Points, in no order, along strands that fork, close into loops and pass close to each other.
Two points are linked if the straight distance between their rows is under 47.7. Some points are linked to none.
(131): [ 15  28   1   2  22  20   8 -20  22  -8  10   9  17  29  44  12   8  22
 -22  31 -19  27]
(2015): [  2   0  31 -41  34  -2  -1  18   3 -24  -9  -3   6 -34 -30   9  18  19
   7   9   3  33]
(862): [  2   0  27 -38  41  -2  -1  16  -3 -12 -20   4   0 -33 -18  11  25  12
  -2   5   3  34]
(196): [ -1  -5 -10  14  -5  -7 -13 -22  -4  -2 -30   9  15 -29 -38   2 -20 -18
  18 -48  21 -26]
(727): [ 15 -27  -9  16 -35 -32 -26  26  18   1  21  23 -19   4  14   1 -33  -6
  20 -32  10  21]
(1314): [-15  14  -1 -32  -5  16  18  10  36 -32  -8  11  14 -12  -6  32  14  52
  -5   3 -10  34]
(1174): [-13 -19  -7   6 -35  -8  10  13  -9   5 -12  11 -16   0   7  -8 -29 -19
   5 -13  18 -23]
(288): [-17   6  19 -19  42  -3  10  12   8 -15  14  -9 -13 -25 -34  19  39  20
  10   3   6  25]
(1331): [-15  23  12 -24  28   9   2  -6  10  -9  11   7 -11   8  13  16  47  32
 -14   2  -4  40]
(845): [  6 -51 -14  60  -5 -12  -6  -1 -14 -11   2 -21 -26  27  22  20 -24  29
  13   5  24  13]
(56): [-28  29 -19  -1  -8   3  19 -24  -5  -6 -15 -21   8 -17  -4 -14  42   8
   3 -26 -25   7]
(884): [ 18 -35 -17  12 -25 -28 -28  30   9   5  22  30 -12   3  -4   3 -20 -14
   9 -32  16   9]
(381): [ 30  -2   7 -19  -4   7  -4  20   0 -42  -7  14  49 -40 -24  15  -1   5
  -9  18 -22  29]
(2159): [  7  23   3   3 -19  -3  -7  -1  20  18  22  26  -5  16  37 -26 -24 -11
  14  -9  -7  -1]
(1591): [-12  21 -31  25  17  -2 -21 -32  21  13 -23   0 -15 -11   9   7 -11   7
   6 -47  -2 -30]
(368): [  0  34  10 -12 -17   3  10  -9  10  19   4 -14  -3  19  26 -26   2  -8
  21  17 -19   1]
(756): [-31  14   2 -23  -5  18   8   3  49 -20   9  -3  15  -7 -10  49  17  45
  -3   1  -9  29]
(915): [-15  22   8   3  36  18  -2   2  22  -9  13  20  16   1  23  24  21  13
 -11   8 -20  34]
(2077): [  5  -3 -18  29   4  -3 -21 -51  -3   4   3  -6 -35  32  22  21 -16  13
   7 -33  18 -32]
(1681): [-18  16 -11  24  15   1   2  -3  18  14  36  20  13 -10   4 -20  30   1
   7 -20 -28  10]
(1077): [-19  10 -17  42  11   9  22 -21   6  -5  36  -6   9 -20 -39 -13  44  -1
   8 -12 -22  -8]
(2206): [ -9 -17  12 -13 -35  10  34   3 -26   6 -27 -25  -8  22 -15  -3 -17 -21
   4  21  15 -19]
(815): [ 22  42  24  -5 -15  13  -7  -6  24  29  27 -11  21  27  33  -8 -26   9
  25  20 -20 -12]
(1937): [ 40  13   8  -7  -5  19   1 -12  16   2  17  25  23  52  26   8 -23  -6
   4  30 -11   0]
(1727): [-30  17 -20  42  -3  17   1 -20  24   9  14 -24  20 -29 -18 -18  33  13
   4 -29 -33 -17]
(394): [-13  19   2  -7  20  21   6   5  31 -20  -5  14  16  -9  24  36  12  29
 -15  14 -21  39]
(1465): [-14  29  -4  -5 -16  -3  23 -26  -7   7 -34 -13  -7  -3  15 -15  10 -14
   8  -1 -11  -9]
(245): [ -9  14  -7  -3  -5  -9  14  -5  -5  12  -1  22   3  -1  13 -26  12 -27
   4 -15 -14   1]
(1546): [  4 -31   6 -15  19 -16 -42  38 -18  20   7  19   8 -18 -22  14 -22 -29
 -26   9   9 -10]
(1297): [ 24  18 -23  25  18  -6  -9 -28  14  22  23 -34 -21  16  37   2 -11  21
   3 -13   4 -55]
(1584): [-17 -24  15  -4 -24  17  28   8 -30  -3 -26 -26  -7  23 -23   3 -25 -10
  -5  17  25 -30]
(339): [ 17   3  19 -45  23  -3   9  -4 -16  -1 -16  12 -20  10   1 -10  30   2
 -24  15  14  36]
(1184): [ 29  -2  -5 -27 -16  16  -6  25   3 -18 -38  10  25 -16  11  21 -26  -6
 -41  33 -13  24]
(1523): [ 12  -1  -9  22  14  -8  10 -31 -18 -12  -1  17  25 -35 -45 -26   8 -30
  12 -19   7 -19]
(1433): [  3   8  -9  25  21  -3  23 -34 -17 -16   5   7  22 -32 -43 -20  24 -19
  10 -18  -2  -9]
(7): [-35  20 -24  38   1  22  -6 -21  22   6  -4 -32  19 -27 -11 -13  30  16
  -4 -33 -32 -20]
(455): [ 40  27   6   0   8  15   6 -22  23   5  20  14  29  49  36   8 -10   6
  -1  37 -23   8]
(1292): [ -8 -26 -13  30 -23  -2 -10  32 -49 -23  -8 -25 -17  -9 -15 -11 -41  46
 -20  -2  30  -9]
(1828): [ 10  -6   3  -1  15   1   6 -11   3  41   0 -29 -10  37  22  19  -3   9
  36  12 -15 -54]
(619): [ -4  14  37   8  19  11  -5  10   9 -46  22  -6   7 -48 -36  -5   0 -12
   7  20   5  19]
(726): [-20 -27   8  13 -10  23  14   1 -35  -8 -32 -15 -11  22 -15  10 -24   5
  -2  11  36 -37]
(1177): [-10 -17  -4 -14 -19  -9  18  -9 -30  -1 -30   6  18  -9 -17 -11  -8 -33
 -12 -26  11 -22]
(1608): [-11  34  -3 -21 -18   1  16 -15   3   2  14 -33 -13  14  20 -32  45  28
   3   9 -18  22]
(2144): [  0  -4  28  -3  48  -6   3  10  -3 -20   6 -13   6 -49 -32  -4  17  -9
  11  20   4  18]
(509): [-34  12 -19  13  -7   6  17 -13   8   0  25 -27   7 -11 -14  -9  58  13
   2 -25 -33   5]
(422): [ 24   5  15 -11  -1   6 -18  19   0 -34   1  10  51 -42 -32  10  -9  -6
  -4  20 -16  22]
(2046): [  3 -13  10  -3  12   8  12  -1   0  42  -6 -22 -12  36  14  20 -11   7
  37  19 -16 -41]
(855): [ 25 -15  26   0 -35  17 -15  14  20  14  24  15   9  42  16  12 -48  14
  37  10   2  -7]
(1122): [  5 -48  -7  53  -3  -9  -4  17  -6  -4   3 -26 -23  24  23  12 -27  31
  19  17  25  14]
(177): [  0 -18  16  -7 -41   6  12  20 -18   9   4   7 -13  26   0 -19 -23 -19
   3  15  16 -16]
(1126): [  9 -10 -19  13  -3 -23   0   4   0  15  -1  35   7 -17 -16 -18  -2 -26
  16 -29   6 -13]
(782): [ -4  23   7  -2 -12   2  10 -10  11  23 -13 -23 -16  17  22 -12  -9  -9
  24  23 -13 -24]
(2140): [-22  30   0  -4 -17   9   2  -6  17   5  27 -43   4  -1  33 -29  38  20
 -11  -4 -28  11]
(1219): [ -3   5 -10  -6  12 -15  29 -19 -26  -1 -16   7  18 -20 -18 -18  36 -19
   1 -19 -10   5]
(2121): [-12 -29  -6  -1 -38  -6   4  23 -28  -1  -7   7  -6   0 -10 -12 -27 -13
 -16 -14  24 -26]
(681): [-13  16 -12  21  12  -2  11  -4   6  18  21  19  16 -16  -4 -26  31  -7
   9 -19 -21   7]
(1794): [  7 -37 -13  -2 -17 -27 -20  29 -20  12  20  29  -2  -6 -15  -2 -13 -21
 -11 -22  17 -15]
(182): [ -8 -10  13  -4  -7  12  19   2  -4  26 -24 -21 -11  36   1  13 -12  -6
  34  24  -4 -31]
(1896): [ 10  -5 -22  31  10 -11 -25 -46   5  -1  -1  -5 -38  23  23  25 -12   9
   6 -50  11 -18]
(1725): [  4  -5  11 -37  34 -15  16  -3 -20  -2 -14  11 -13 -10  -4 -11  38   5
 -15   1   7  32]
(1495): [ 20  -2  -1 -31  -8   6  22  16  14 -46   5  23  34 -23 -29  17  11  40
  -6   7 -14  35]
(2188): [-31   7 -12   1 -11   2   7  -6  16   0  36 -34   0  -1   0 -10  62  17
  -4 -25 -31  12]
(713): [  9 -24  12 -38  33 -19   1  10 -31   6 -18   4  -1 -13 -11  -9  20 -24
 -26   9   7  21]
(1733): [ 29  32   3   1  14  17   7 -22  22  -1  25  14  24  38  45  10  -3  14
 -13  35 -20  15]
(711): [ 16 -20   3   3  23 -17 -53  33  -9  17   8  23  11 -28 -29  17 -23 -24
 -10  13  15 -14]
(1153): [  1  12   6  -9   8  20  10  15  25 -30 -23  16  25 -21  12  27   3  24
 -11  13 -22  38]
(1529): [  0 -50 -17  58  -3  -7 -10 -13 -11 -15  -4 -17 -32  19  24  27 -21  15
   4 -20  21  11]
(304): [ 28   8  16 -42   9   0   6 -10 -16   4 -14  12 -19  31   3 -11  27   1
 -15  30  15  32]
(259): [  7 -28  21  12 -42  10 -14  31   5   9  17   6 -14  33   8  -5 -41  20
  33  16  17   0]
(1333): [  5  -7  16  -5  48  -9  -4  16  -9  -4  -2   9   8 -32 -20   0  22 -24
   2  14   0  15]
(2049): [ 12   3  23 -18 -31  12  11   7   1  15   3   5  -2  44   3 -12 -14 -24
  21  25  -1  -1]
(113): [ -8  32   0  12   0   0 -13  -8  27  21  41  14  13   0  37 -27   5   8
  -1 -21 -24   9]
(1144): [  6   8 -13  23  -2  -5  -5 -26  -5  -1 -23  14  20 -33 -42 -11 -12 -19
  21 -39  11 -22]
(1575): [ -3 -48 -12  -9  19 -32 -16   8 -38  13  17  -3  18 -16 -44  -6 -15 -31
 -26  -1   6 -37]
(323): [ 26  -1  -4  -3   7  15 -19  21  18  -7 -19  38  12  13  31  25 -29 -14
 -32  27  -3   0]
(2182): [ -4 -25 -12  27 -35  -7 -15  45 -44 -13   4 -22 -17  -5 -13 -15 -36  42
 -12   5  22   5]
(352): [-12   3  24 -12  50  -8  14   6   0 -17   5  -8  -7 -36 -31   5  34   8
  11   8   8  24]
(1021): [-10 -42 -23  24 -40 -25 -16  39 -35 -15   8 -12 -11 -19 -15   2 -32  23
 -15 -29  19   6]
(879): [ 20  -8  -1 -25 -11  13 -24  30  -8  -2 -26  10  27 -18  -4  29 -37 -16
 -44  24 -12  11]
(1604): [ 20  32  21  -3 -19   8  -5  -6  28  20  27   1   7  28  34 -13 -35   1
  28  12 -12 -15]
(1202): [ 11   7   5  -7  -8   1  -5   7  -1   7  12  38  -1  22  24 -17  -4 -29
  -3  -2  -2   6]
(1312): [ -9 -17 -14  15 -12 -10 -10 -10   0   0 -33  12   0 -23 -20   8 -26 -14
  15 -45  23 -22]
(670): [ 11  27 -21  24  19  -2 -11 -19  24  26  17 -40 -15   1  44 -12 -11  18
 -10 -12  -1 -45]
(1193): [-15  36  -6 -17 -20   0  20 -19  -3   3  -9 -33 -13   5  16 -31  38  21
   3   7 -20  10]
(500): [  0   8 -27  26  17  -5 -29 -41  13   9 -18  -1 -26  10   8  19  -9   6
   0 -52   8 -25]
(486): [-27  30  -9   8  -9   6  10 -11  14   5   7 -43   1 -10  30 -30  28  14
  -5  -5 -28  -8]
(647): [-20  32 -20  15  16  13 -11 -35   6   9 -27 -22  -5  -3  22  -1  11  -2
  -6 -23 -10 -32]
(1111): [ -3 -42 -10 -14  13 -29 -18  23 -38  19  15   8  13 -10 -29  -2 -15 -29
 -32  -7   9 -24]
(1416): [  4  21  12 -12 -21  -1  12  -6   2  16   1   7  -4  30  20 -24  -4 -21
  16  17  -9   5]
(1340): [ 14  -9   9 -39  -1 -17  20  -7 -26   6 -14   9  -9  17   0 -19  23 -24
 -18  11  10  18]
(361): [  6   4  35 -30  17   4  -2  15   5 -42   5  -6  17 -39 -42   3   8  11
  12  12   0  33]
(1345): [  7  -6  -2  22  42 -10  21 -17 -16 -16  10   6  16 -33 -37 -18  26 -21
   3  -1   0  -8]
(1205): [ 34  22  11 -35   1  12   9 -21   0  11  -1   3  -1  49   2  -9  23  12
   9  34  -5  30]
(1852): [  1  34  -9  18  16   2  -4 -13  22  25   8 -44  -8   2  43 -15  -3  10
   0   5 -11 -44]
(2132): [-35  11  12 -12  24   4  -7   0  33  -1  30 -23 -16  -7 -36  37  45  23
   5   3   7  24]
(439): [ 33  21  10 -32  13  16   4 -19   5  -2  -8   9  -5  43  11   3  19  24
  -4  39   2  35]
(1164): [-14 -28 -15  20 -23 -11  -8   0   1  -5 -27   4 -28  -6   4  16 -33   3
   9 -33  26 -17]
(2158): [ -6 -25   9  -3 -40  11  12  40 -31   1  10  -6 -11  24 -16 -18 -29  -3
  -8  14  15 -18]
(563): [  8 -18  25 -42  41 -13  -5  11 -17  -4 -22  -1   2 -29 -19  -3  20  -9
 -13  11   4  26]
(2082): [ 22 -28 -12  14  23 -32 -21   9 -18   8  12  21  10 -29 -40 -12  -5 -33
  -3   0  17 -27]
(407): [ 10 -12  -7 -19 -14  13 -32  40 -10   4 -10  14  18 -13  -7  40 -51  -8
 -53  21 -10  -3]
(1832): [-14 -31   1   4 -41   5   7  31 -37  -8  -1  -7 -11   7 -15 -18 -32   6
 -15   3  24 -27]
(660): [ 20 -30  24   8 -38  16 -18  25  18  14  22   7   9  38  12   8 -49  30
  39  15   6   1]
(686): [  0   7  -6 -33 -12  11  24  13  31 -35  -1  17  25 -13 -24  25  13  50
  -6  -1  -6  34]
(616): [-12  11  -2   9   8  12 -12 -45 -17   4 -24   0 -23  30   7  20  -3 -14
  -1 -13  22 -45]
(37): [ 17 -25 -11  16  24 -28  -6  -5 -24  -1   6  15  18 -30 -41 -16  -1 -35
  -6   1  14 -29]
(1803): [-34  11   9  -9  26  11  -6   2  36  -6  27  -8  -3  -2 -19  44  40  25
  -1   1  -2  31]
(366): [ -7 -44 -18  43  -3  -8 -17 -11  -9 -19 -19  -9 -31   7  12  34 -22   7
   1 -37  27   6]
(1131): [ 31  19  16 -31 -12   6  13 -12  -3  14  -4   1  -2  47   1 -18  13  -7
  17  29  -8  28]
(302): [-27  14  -2 -12 -16   5   3  -8  16   1  38 -35  -1   7  21 -18  58  25
 -14 -15 -26  19]
(413): [ 10  21   2  -6  25  20   8  -7  25 -16 -10  13  10  10  38  23   6  23
 -22  26 -20  34]
(1784): [  0   8 -21  24   6  -4 -11 -35  11  13  -4 -11 -28  13  34  12 -19  11
   9 -20   8 -42]
(75): [  8  14  16   0 -29   0  -9  -2  21  23  14   5 -11  20  31 -14 -34  -3
  30   5  -5 -15]
(1459): [  3   7   0  -4   1  -7   8   4  -3  14   6  31   2   7  13 -19  12 -30
   0  -8  -9   8]
(234): [ 23   2  -2 -12   5  18  -4  21  16 -14 -35  25  17  -5  27  23 -21  -8
 -29  32 -13  16]
(2146): [  1  42  11  -5 -12   6   5 -15  14  17  17 -25   5  18  30 -26   8   3
  13  18 -24   5]
(325): [-34  20 -18   5  -7   6  21 -18   1  -5   4 -29  10 -17  -5 -15  50  10
   0 -27 -26   8]
(1148): [ 20  -8  17  -3 -34   8 -10  17   9   6  20  27  -3  39  18  -8 -31 -12
  15  13  10  -4]
(123): [-17  10  30 -33  26   2   7  12  17 -22   5  -5  -3 -26 -39  19  27  31
  12   2  12  31]
(1531): [ 22 -21   1  12  34 -23 -37  22  -9  11  13  16   7 -33 -28  -1 -11 -28
  -3  16  14 -13]
(868): [ -5  -1 -10  17  -5  -1   1 -21   9  15 -11  -9 -34  15  22   7 -26   6
  22   1  12 -43]
(1688): [ 27  -7  16 -41  -4  -5  15  -3 -23   7 -10   3 -13  31  -7 -20  14 -19
 -19  27  17  29]
(39): [-27  15   8 -12  -5  12   5   1  50 -26  19  -9  16 -12 -30  49  15  32
   9   8  -2  33]
(1605): [ 16 -20 -16  12  10 -26  -9  14  -5  12   9  34   9 -20 -26 -16  -1 -32
   6 -18  14 -11]
(1010): [ 10 -20  11  -9  44 -21  -8  11 -22   3  -3  10  15 -28 -23  -5  16 -32
  -9   8   3   2]
(1924): [ 20  46  19 -10 -12  14   0 -13  21  19  27 -22  22  29  32 -19  -6   8
  15  20 -24   2]
(597): [ 27   1  -9 -31 -16  14  20  21  13 -36 -25  21  21 -23   4  14   0  32
 -21  14 -21  39]
(1458): [  5 -40  -1  29 -35 -16 -11  22  10  -2   5  -8 -38   7  28   6 -40  12
  23 -11  16  12]
(1683): [ -2 -38  -3 -31  -2 -22  12   2 -44   6  -7  -7  12   2 -23 -14  -3 -37
 -38 -10   9 -16]
(641): [-10  35 -11  14  -3   0  -2 -13  27  27   0 -22 -10  -8  39 -24 -12   4
   8  -3 -15 -26]
(204): [ 13  33   7 -24  13  17   1 -23   8  -9  18  -3  -6  36  24   2  37  40
 -14  26 -11  30]
(2039): [-24  32 -19  17   3  10   6 -29   1   2 -30  -6  14 -27 -11  -7  18  -7
   8 -34 -20 -16]
(1346): [  6 -32   2 -16  33 -28  -2   7 -30  10  -6   5  20 -27 -26  -8  11 -37
 -20   8   4  -7]
(34): [ 25   3   3  -1   6  14 -14   7   9  -5   2  42   6  31  34  11 -23 -17
 -21  21   2   4]
(764): [-17 -30  -3  12 -30   7   1  29 -45 -19  -7 -19 -10  -4 -17 -14 -38  27
 -19  -3  30 -26]
(2138): [  1   4   3 -28 -24  -9  35 -23 -25   1 -36 -14  -7   6  -3 -20   8 -20
  -5   1   7   3]
(790): [  9 -13   2 -29  17 -20  16   0 -25   4 -10  13   1   0  -2 -15  25 -31
 -20   3   4  15]
(556): [-13 -31  -1 -22 -20 -12  13  -1 -41  -5 -16  -8  20  -2 -25 -14 -18 -30
 -30 -19  11 -25]
(1783): [-24   6  -6  10  27  -7  23 -12   0  -3  26  -5   2 -13 -25   0  58   4
   5 -11 -18  12]
(1715): [  8  -2   7  -1  37  -3 -19  23   2   7   4  37  18 -13  -1   2   9 -27
  -5   6   0   9]
(708): [ -1 -41  -7 -30  20 -29   0   2 -39   5  -7  -7  19  -8 -26  -9   3 -37
 -37  -1   1 -10]
(947): [ 27  -5  21  -2 -29  14  -8   6  17   6  23  26   4  47  23  -1 -38  -3
  21  17   2  -9]
(645): [-19  20  -6  17  10   5  -9  -2  27  21  44  14  15  -4  19 -18  30   6
   0 -24 -27  12]
(1081): [-27  32 -16   0  -3   4  19 -29 -12  -4 -32 -12  12 -24  -7 -10  26  -7
   2 -31 -17  -2]
(817): [ -1  -5   9  -5  51 -15  23  -6 -14 -14   5  -5   0 -29 -33   0  45  -2
   7   0   1  15]
(1765): [ -5 -43 -15   0 -32 -23 -15  36 -32   3  20  12  -9  -5 -20  -3 -25  -3
 -23 -27  19 -13]
(401): [-22  16  18 -12   7  15   3   4  37 -26  18  -5  11 -16 -39  37  18  26
  12   8   4  35]
(436): [-11 -46 -17  37 -38 -15 -14  35 -25 -19  -8 -15 -22 -12  -4   9 -35  20
  -6 -20  26  12]
(649): [ -3  21 -21  23   5  -7 -10 -30  18  19 -10 -14 -27   0  34  -2 -18   8
   3 -20  -3 -36]
(730): [ 31  -5  -6 -20  -9   3  16  21  11 -50   2  19  41 -32 -27  16  11  23
  -9  12 -25  37]
(2022): [  8  -2   6 -35 -26 -12  34 -15 -26   4 -25 -11  -8  16  -9 -26  12 -20
  -9  13  13  11]
(1588): [-24  15   4 -15  33   8   0   3  16  -3  18   2  -5   2   2  26  45  27
  -8  -2 -11  36]
(1830): [ 25 -10  12 -20   2  18 -14  20 -14   1   1  21   0  37   6  15 -18 -28
 -37  34  12   5]
(559): [-13  25 -19  16  -1  -4  -3 -18  23  25 -11 -14 -17  -9  36 -14 -15   2
   8 -14 -11 -32]
(2088): [ 14  -4   8  -5 -23  -1 -10  11   3   8  17  37  -2  31  19 -11 -19 -26
   4   5  11  -3]
(382): [-15  12 -12   0 -21  -9  13  -7   3  14 -18  13  -5  -5  15 -23  -8 -24
  11 -13  -7 -10]
(258): [-25   7   3   4  38  -4  21  -2   9  -7  26 -14 -15 -16 -34  18  55  10
   6   2  -2  21]
(663): [-19  18  -2  -3 -15   3  18 -27  -8   0 -44  -7  -9  -3   8  -4  -5 -20
   0  -4   1 -24]
(294): [  6  37   6 -23  -8   4  10 -18   2   2  15 -17  -6  28  20 -29  39  20
   5  18 -18  27]
(1162): [  1  15  17 -17  33  11  -7  17  10 -17 -21  17  14 -18   3  20  15   2
  -7  10  -8  39]
(1096): [-18  17  -7   5  -1  11   1 -35  -9   3 -40  -1 -18   9  15  11  -9 -17
   1 -11  14 -33]
(1199): [ 20  -5  -4   8  18  -2   2 -16   0  39  14 -29  -8  32  26  15   2  16
  29   5 -12 -66]
(1883): [ -1  32   0   9 -12  -2  -7  -5  25  20  28  19   5   8  38 -29  -9  -5
   8 -17 -14   3]
(202): [  6   9   9 -18   9  17  -3  22  18 -27 -28  18  29 -27  -1  26   1  12
 -11  13 -14  37]
(1211): [-15  12 -14   8  15  -4  29 -16 -12  -4   5   3  11 -20 -22 -12  47  -6
   8 -22 -20   8]
(179): [ 13 -14  13 -30  13   6 -30  34 -20   8 -11  15   6   3  -2  21 -24 -27
 -44  21   8   3]
(2098): [-12  -3   0  13   7  19   0 -37 -25   2 -23  -5 -20  40   2  25  -5 -12
   8  -1  25 -44]
(1929): [-32  33 -21  15  -2  10   5 -19  11   3 -16 -38   1 -17  27 -17  31  10
  -6 -14 -28 -12]
(792): [ 25   8 -13  16  22  -5  -2 -24   8  30  25 -39 -10  29  33   7  -4  17
  19  -5  -3 -63]
(1161): [-15   6 -13  10 -17  -3   4 -11   6  11 -26  10 -15 -10  14  -4 -19 -14
  12 -25   3 -23]
(1764): [ -6 -41 -17  10 -42 -23 -16  40 -30  -3  16   3 -14  -4 -14  -4 -26  12
 -14 -27  22  -5]
(570): [-13 -12 -19  18 -12  -7  -7 -17   8   4 -29  10 -27  -5  16  10 -27  -4
  11 -28  18 -25]
(108): [  8   8  34 -12   6   1  -6   8  -1 -55  26 -12  16 -47 -41  -5  -2  -2
   5  20   3  26]
(91): [ -2 -28  16  17 -36   6  -4  28   0   6   7  -1 -22  23   7  -8 -39  15
  30  12  25 -14]
(1777): [-12 -49 -17  47 -18 -12 -16  17 -14 -22 -18 -18 -29  -7   7  24 -30  13
  -2 -28  27  13]
(1455): [-14  -5   5  -1 -22   9  25  -6 -11  13 -29 -17 -16  23   0   7 -17 -17
  20  21   8 -30]
(216): [ 10  36   8 -25   0  12   4 -24   6  -4  24 -12  -4  32  25 -13  40  34
  -4  22 -16  30]
(213): [-32   6   6   5  31  -2   9  -5  21  -5  37 -20 -19 -10 -42  27  53  11
   5   7   4  14]
(376): [ -5  42   6   6  -6   6  -3  -9  24  23  17 -34   1   3  43 -31  -3   4
   6  11 -21 -13]
(2055): [ 18 -18 -11  16  19 -20   2 -20 -24  -9  -3  14  29 -29 -42 -21   6 -35
   0 -14  13 -25]
(1951): [  3 -15 -22  11 -20 -18  -4   0   2   9 -15  24   2 -19 -16  -8 -16 -20
  15 -43  13 -20]
(588): [-17 -15   7  12   3  22   5 -24 -31  -3 -26 -11 -20  35  -6  22 -13  -5
   3   4  37 -44]
(521): [  6 -39   4  36 -15 -11  -5  11  10   4   5 -18 -38  16  31  12 -36  22
  28   5  24   2]
(676): [  1  13  13 -16  34   6  -2   8   1  -5  -7  25   1   2  15   7  22  -7
 -14   7  -8  34]
(495): [ -4 -28  -5  36 -33   0 -16  47 -27  -6   5 -24 -22   7  -5 -11 -35  40
   1  18  25  14]
(1432): [-14 -32 -10  17 -30  -8  -2  13 -10  -5 -22   1 -23  -4   3   7 -33   3
   4 -21  30 -19]
(1420): [-16  16  30 -19  14   5   7   9  27 -35  17 -13  -1 -27 -46  21  17  18
  13   8  12  31]
(316): [-17  14  31   0  18   8   8   8  21 -41  26 -13  -1 -37 -47  13   9   1
  11  17  12  29]
(1275): [  3  -6  -1   7  43 -17  20  -8 -21  -8   6   6  13 -33 -32 -10  34 -18
   3   0  -6   4]
(1059): [ 18 -13 -12  -8 -15  15 -34  38  -3   0 -11  25  11  -4  10  41 -51  -5
 -48  30   0 -11]
(162): [ -7  -9   7   0 -37  -1   9   6   0   9  -7  11 -16  14  12 -15 -27 -19
  12   5  13 -21]
(669): [-12 -34   0  20 -36  -3  -1  16  -4   2  -9  -3 -33  10  10   2 -35  11
  15   3  28 -17]
(1473): [  8 -30  -7  20 -42 -22 -18  25  17  -1  10  11 -29   5  21   2 -38  -1
  20 -27  12  14]
(41): [ -4  -4  -7 -11  -7 -10  23 -20 -25   2 -29   9  18 -18 -18 -16  11 -32
  -1 -25   0  -7]
(847): [ -3  20   6   2  31   6  -7   3  11   3  14  34  11   7  25   0  21  -5
 -10  -2 -18  24]
(2195): [-36  29 -19  18   4  18  -1 -23  16   3 -16 -38  11 -25  12 -10  32  10
  -7 -27 -27 -17]
(254): [ 24   2  17 -27 -19   8  14  -1  -7  15   0   6   0  47  -2 -11   0 -28
   8  30   4  16]
(520): [ 34   6   6  -5   6  17  -3  -1  12  -5   3  29  13  43  30  14 -22 -16
 -14  35  -2   7]
(2190): [-21  29 -24  29   6  10  -3 -31  15   8 -27  -1  10 -30 -19  -6   2  -2
  16 -38 -16 -20]
(126): [  1 -46  -4  48 -20  -6 -15  37 -10  -7  -1 -24 -24  13  11   1 -31  36
  19  18  24  17]
(1760): [ 22 -10 -14  -1  -8  12 -22  36  14  -8 -22  35  16  -6  22  32 -45  -8
 -35  29  -5  -7]
(180): [-18  26 -27  27   9   0 -13 -25  21  15 -23  -3  -1 -26   1  -3  -5   4
   9 -44 -11 -24]
(2090): [ -7  13  -8  10   1   5   7 -24   6  18 -15 -20 -24  16  24   4 -15  -6
  19  14  -2 -43]
(1581): [-24   9 -18  43  -2  14   9 -19  18   6  32 -13  14 -21 -33 -18  37   5
  10 -21 -27 -11]
(266): [ 41  -3  15  -1 -20  22  -6  -1  17   7  23  28  19  57  23  12 -34  -4
  15  26  -3  -7]
(1804): [ 18 -34 -17   9  -6 -29 -37  35  -7  12  23  33  -4  -6 -12   7 -12 -23
  -5 -22  20  -2]
(564): [ 14  27  12 -29  20  15   4 -17   5  -8  -4  11 -13  27  18   4  30  28
 -10  27  -1  40]
(1094): [  3 -35   6 -20  24 -18 -30  27 -29  20   3   6  12 -16 -22   4 -14 -32
 -35   7   5 -12]
(1107): [ 20   6  27 -11   8   7 -20  15  -3 -39   9   0  38 -49 -38  -2  -8  -8
   2  24  -9  23]
(482): [  0  -7   7 -22  40 -16  21   0 -20  -1  -6  10   1 -16 -15  -4  44  -7
  -5  -5  -2  25]
(1615): [-17  36  -9 -13 -15   0  19 -22   0   4 -22 -32 -11  -1  17 -25  27   3
   5   6 -20   6]

How many points has the smallest loop of links through each point below? Write none if it is on no loop.
(1459) => 16
(1010) => 15
(915) => 7
(34) => none
(162) => 6

A piece is all that can be reached along the links. How many separate loops has the piece of each point below (a circle has one, a figure eight two, a Y none), and how many tips (points with one link)?
(202) => loops 5, tips 0
(325) => loops 2, tips 2
(401) => loops 4, tips 4

Name the points in between on the shortest way along the links from the first point to the second, in order.
(1416); (559) => (368), (2146), (376), (641)
(1021); (521) => (436), (1777), (366), (1529), (845), (1122)
(245); (669) => (382), (1161), (570), (1164), (1432)
(1784); (1297) => (649), (559), (641), (1852), (670)
(1459); (455) => (1202), (2088), (1148), (947), (266), (1937)
(108); (2144) => (361), (2015), (123), (288), (352)
